Each row is a point on a tangle of strands that fork and nearly touch. The rows are in no order.
In the rows, 128 means zero.
Two points are linked if the straight distance between their rows is under 104. Some points are linked to none.
K_209: [135 111 138 101 121 132 154 101 116 101 123 112 167 152 201 189 167 139
  74 137 160 142  72]
K_578: [105 102 101 149  73 176 111 170  98 148 130 112 178 161 172 172 131 145
 151 155 137  93 149]
K_647: [159 101 111  96 170  98 135 133 118 101 123 116 108 158 109  93 151 114
  58 149  94 142  74]
K_643: [180 120 146  95 189  86 137 117 128 142 120 129  78 103  88  84 103 175
  94  87 133 188 163]
K_149: [108 138 107 177 112 178  94 164 152  99 160 176 114 120  98 146 147 116
  68 150 140 119 209]
K_975: [161 110  84 153  96 120 110 199 159  88 120 136 179 149 161 140 168 104
 158 168 133 130 118]
K_949: [116 130 148 121 143 133 141  94 152  88 132 106 137 116 153 129 165  99
  75 144 172 144  54]
K_993: [103 150 182 147 108 123 168  83 110  83 113 129 123  81 157 173 140 120
  79 145 121  86  73]
K_195: [143 151 192 120  98 103 161 113 146 104 112 147 138 110 106 100 144 116
 101 153 107  63  78]
K_734: [ 87 139 117 145  91 209 145 115 104 175 149 138 107 135 113 148  84 116
 155 176  87 123 175]
K_989: [142 164 157 103 151 117 157 101 107 159 113 183 109 103 132 122 116 124
 164  72  64 189 174]
K_270: [ 75 129  94 135 106 184  95 163  72 109 144 152 132 142 142 202 125 148
  96 111 161 124 152]
K_342: [ 58 145 111 148 112 209 132 133  95 157 157 160 108 128 115 172  95 123
 122 160 118 140 164]
K_148: [ 59 129 115 133  93 172 120 114  77 164 138 144 123 123 129 183  92 173
 160 123 167 124 139]
K_713: [154 141 155 117 163 105 168  78 112 125 135 146  65  69 107 112 130 136
  86 101 107 155 142]
K_438: [114 108 126 126 108 114 159  58  88 137 122 114 116 106 184 196 126 151
 124 114 109 149 118]
K_888: [186 122 154  82 165  77 122 107 128 196 122 144 148 106 143  79 118 149
 130 116  90 154 164]
K_14: [ 99 128 106 193 120 147 142 172 146 150 115 129 150 154 129 124 162 118
 182 193 116  85 178]
K_142: [166 102 160  84 177  65 133 119 139 140 107 110  88 130  80  97 106 186
  82 133 133 152 123]
K_782: [134  96  95 140  92 184 102 176 136 130 132 123 162 159 178 153 125 103
 132 167 102  96 156]
K_475: [164 136 190 100 197 106 131 114 164 138 126 136 129  85 111  65 137 143
  89  97 166 135 141]
K_69: [111  97  85 128 146 139  95 129 133 114 139 112 122 139 137 121 124  99
 132 123 144 143  83]
K_357: [109 133 111 154 109 110 149 104 105 104 142 105 108 133 127 154 126  95
 144 110  88 138 101]
K_85: [181 107 141  94 156  76 147  94 121 173 124 143 110  94 125  86 117 157
 110 127  92 139 146]
K_251: [110  89  97 111  98 142 128 110  70 131 120 105 152 166 194 191 127 156
 131 112 134 123 110]
K_909: [122 102 108 123 158 118 126  81 146 117 138 113 112 114 149 118 144 110
 109 120 150 162  80]
K_449: [111 146 168 102 142 118 104  98 167 160 139 147 138 121 108 124 133 108
 179  64 142 155 150]
K_358: [112 132 186 125 107 126 180  69 115 109 114 118 145 112 186 193 138 163
  98 129 159 100  95]
K_862: [127 171 127 122 124 121 144 133 107 114 122 144  70 136  49 117  85 137
 171  79 100 139 148]
K_249: [103 149 111 179 147 140 157 174 145 163 117 135 114 173  97  97 157 125
 150 194 117  91 200]
K_23: [157 137  99 157 156 130 136 223 131  95 109 122  87 184 114 110 129 122
 114 152  98 101 186]
K_108: [143  88 107  94 124 108 121  84 127 156 118 125 126 100 151  95  86 143
 169 137  82 132 135]
K_243: [113 173 223 109 165 113 139 133 102 157  95 166 168 102 133 116 141 109
 137 133  72  73 115]
K_329: [144 127 119 167  70  78 161 121 142 117 117  86 173 138 139 123 160 113
 171 166  89 116  97]
K_184: [ 79  91 105 118 104 172 100 110 112 182 136 141 127 107 144 157  89 160
 171 140 168 114 139]
K_86: [127 153 120 110 149 131 128 105 116 142 126 173  65  98  80 108  91 135
 169  74 119 162 151]
K_434: [118 142  83 191 129 142  93 182 121  64 137 141 112 131 110 155 154  94
 112 112 112 124 160]
K_614: [118 145 176 142  92 105 178  93 137  89 137 117 130 111 128 136 145 101
  96 145  98  88  78]
K_39: [143 104 160  95  72  96 134  72 166 141 122 114 184 123 147 106 135 124
 153 149 110 110  86]
K_312: [138  99 142 104  81 109 142  86 155 134 137 104 180 138 165 130 152 120
 132 172 142 132  52]
K_385: [116 140  97 162 135 176 113 181 147 126 154 155 112 151 111 132 129  97
  97 151 104 108 193]
K_26: [132 137 151 103 123 142 137 115 146  83 133 113 164 136 181 176 172 116
  72 154 189 144  55]
K_59: [161 120 127  82 155 102 108 111 128 185 116 149 140 107 146  86  92 141
 183 103  91 155 169]
K_200: [122 151 103 162 144 152 141 184 130 158 132 106  93 186  82  89 105 138
 138 175 128  95 181]
K_296: [160 172 184 116 150 116 166  99 101 175 129 178 125  79 163 126 134 117
 121  99  62 171 167]
K_141: [142 175 198 134 191 116 136 153  87 186 110 165 163  68 142 108 145 117
 116 125  94  94 127]
K_112: [142 103  88 135 130 181  91 174 154 119 145 139 130 152 139 127 114  90
 112 155 117 102 156]
K_163: [118 130 196 116 115 118 150  69 149 129 122 135 148  85 180 173 133 147
 118 102 159 117 117]
K_25: [137 112 124  83 161 115 112 149 137 152 112 118  85 146  89  74  54 166
 158 114 142 124 151]
K_83: [ 49 140 112 159 105 191 118 153  83 142 159 146 136 133 125 184 106 147
 111 140 159 130 154]
K_774: [111 111 113 108  71 130 153  85  83 147 122  92 156 164 175 187 134 171
 153  97 161 111 106]
K_198: [151 138  95 162 142 162 127 191 136  91 131 149  82 163 104 120 130 103
  96 142  93  96 206]
K_226: [164 116 114 100  96  78 122 129 155 139 114  92 156 161 104  60  92 150
 172 139 105 105 111]
K_895: [148 116 137 107 160  88 163  74 125 144 140 132  89  95 114  98 126 139
 105 119  95 144 117]
K_712: [155 125  79 128 159 115 108 190 152  95 130 101 141 183  96  75 134 114
 125 134 147 137  94]
K_760: [154 127 100 137 167 108 125 211 112  74 113  92  93 184  87 103 105 134
  88 139 108 138 137]
K_263: [122 107  69 132 136 149  73 173 156 106 140 119 151 148 113 107 144  93
 130 133 173 140  88]
K_823: [116  88 107 107 117 122 122 106 118 125 130 113 158 149 190 176 151 135
 119 129 154 151  77]
K_305: [159 132 181  97 134 100 162 108 144 120 114 132 114 131  91  82 144 128
  80 163 125  83  76]
K_372: [100 126 128 138  93 120 154  74  92 119 131 121  98 114 144 187 106 122
 153 109  90 151 121]
K_935: [104 120  94 132 112 158  78 143 121 105 131 108 162 158 130 178 166 133
 106 104 207 157  93]
K_109: [109  90 106 114 106 150 103 100 125 171 124 130 127 102 143 129  81 141
 194 134 129 119 141]
K_607: [ 62 128 114 144 116 150  96  93 113 137 141 117 113 108 100 173 133 143
 137  96 192 159 117]
K_628: [127 132 158  93 142 102 105 105 181 140 134 125 127 134  85  78 126 127
 155  75 166 138 121]
K_533: [151 114 120 115  70  86 135  98 149 134 116  88 169 135 135  96 123 126
 171 151  81 108 103]
K_192: [161 175 195 120 180 128 155 126  98 202 132 160 151  80 152 111 137 114
 105 123  78 141 159]
K_716: [101 133  90 169  96 165  84 162  96  80 142 147 128 132 133 200 145 121
 102 103 145 130 152]
K_418: [ 77 112 100 130 141 155  85 103 117 127 134 111 138 129 122 172 152 136
 121 100 223 164  95]
K_46: [122 113 103 184  72 118 134 156 129 127 111  90 174 147 159 145 161 125
 197 159 117 112 125]
K_850: [158  92 128  84 170  73 130 132 146 128 115  90 106 163  80  73 110 170
  96 148 148 144  82]
K_369: [138 136 101 137  93 138  88 166 148  77 140 116 175 164 140 179 188 119
 116 112 202 163 101]
K_399: [142 114  93 138  90 120 108 152 131  65 136 128 150 145 163 175 154 100
 103 116 119 148 104]
K_680: [126 159 116 125 105 143 142 140 102 140 113 139  82 138  80 106  60 130
 192 115  90 112 161]
K_855: [ 95 164 215 127 128 132 133  94 158  98 122 146 144  76 149 151 132 116
 127  80 148 112 124]
K_974: [111 142  95 182 122 128 121 157 104  94 143 120 116 142 113 148 138  94
 143 117 104 129 124]
K_702: [143 165 172 145 154 125 158  75 123 118 141 151  91  42 153 141 130 126
  83  94 129 149 147]
K_809: [179 125  88 129 162 104 114 214 136  62 115 101 120 179  92  87 144 125
  96 138 131 143 120]
K_78: [162 132 202  96 175  99 143 121 152 134 111 148 117 104 101  76 141 148
  80 130 139 101 112]
K_484: [150 146 166 121 187 123 121  94 161 139 149 133 112  65 120  79 138 128
 106  77 175 163 158]
K_875: [124 135  89 148 148 134 131 178 123 129 137 102  93 168  85  91  87 128
 143 140 122 103 140]
K_525: [153 138 101 161  90 113 113 178 163  91 134 116 173 152 146 158 197 103
 150 142 171 157  98]
K_822: [105 136 105 129 156 144 103  90 123 149 133 169  69  70  90 112 102 139
 155  85 164 168 148]
K_907: [100 116 106 179  77 166 127 158 127 161 125  96 167 143 141 139 134 139
 186 181 121  88 161]
K_320: [154  90  89  96 168  99 123 170 131 118 118  92 117 181 111  67  93 141
 111 155 131 125  83]
K_94: [146 118 135  88 119  77 118 119 172 145 120 112 142 150  95  69 104 139
 162 103 134 117 116]
K_747: [122 137 134 131 169 136 114  63 147 138 136 126  86  63 112 111 139 124
 130  80 184 180 149]
K_632: [120 148 110 144  95 183 146 127 112 163 134 119 100 137 101 116  78 118
 177 168  79  98 179]
K_122: [173 112  81 155 114 135 100 200 167  81 127 146 146 146 138 115 146  93
 131 152 129 107 140]
K_230: [105 165 226 118 137 114 129 122 138 125 118 161 181  93 157 133 140 109
 142 103 104  88 112]

A fork is a point with three links, a tip a point with one. Leave the first point through the second and follow the links. Name the first fork or tip that comes.
K_85; K_888 | K_83
K_270; K_716 | K_438
K_358; K_163 | K_989
K_184; K_109 | K_702
K_774; K_251 | K_712
K_263; K_69 | K_774
K_122; K_975 | K_607

A fork is a point with three links. Follow the links from the first point to the second and name the forks in between, in order.
K_862; K_716 | K_83
K_312; K_449 | K_533
K_69; K_935 | K_712 K_385 K_112
K_712; K_200 | K_385 K_112 K_907

Name the points in between on the shortest way along the links from the first point to the second, in order.
K_251; K_643 | K_823 K_209 K_26 K_949 K_909 K_69 K_263 K_712 K_320 K_850 K_142
K_862; K_148 | K_680 K_632 K_734 K_342 K_83
K_734; K_475 | K_632 K_680 K_862 K_86 K_822 K_747 K_484
K_949; K_149 | K_909 K_69 K_263 K_712 K_809 K_760 K_23 K_198 K_385
K_907; K_607 | K_578 K_782 K_112 K_122 K_975 K_525 K_369 K_935 K_418
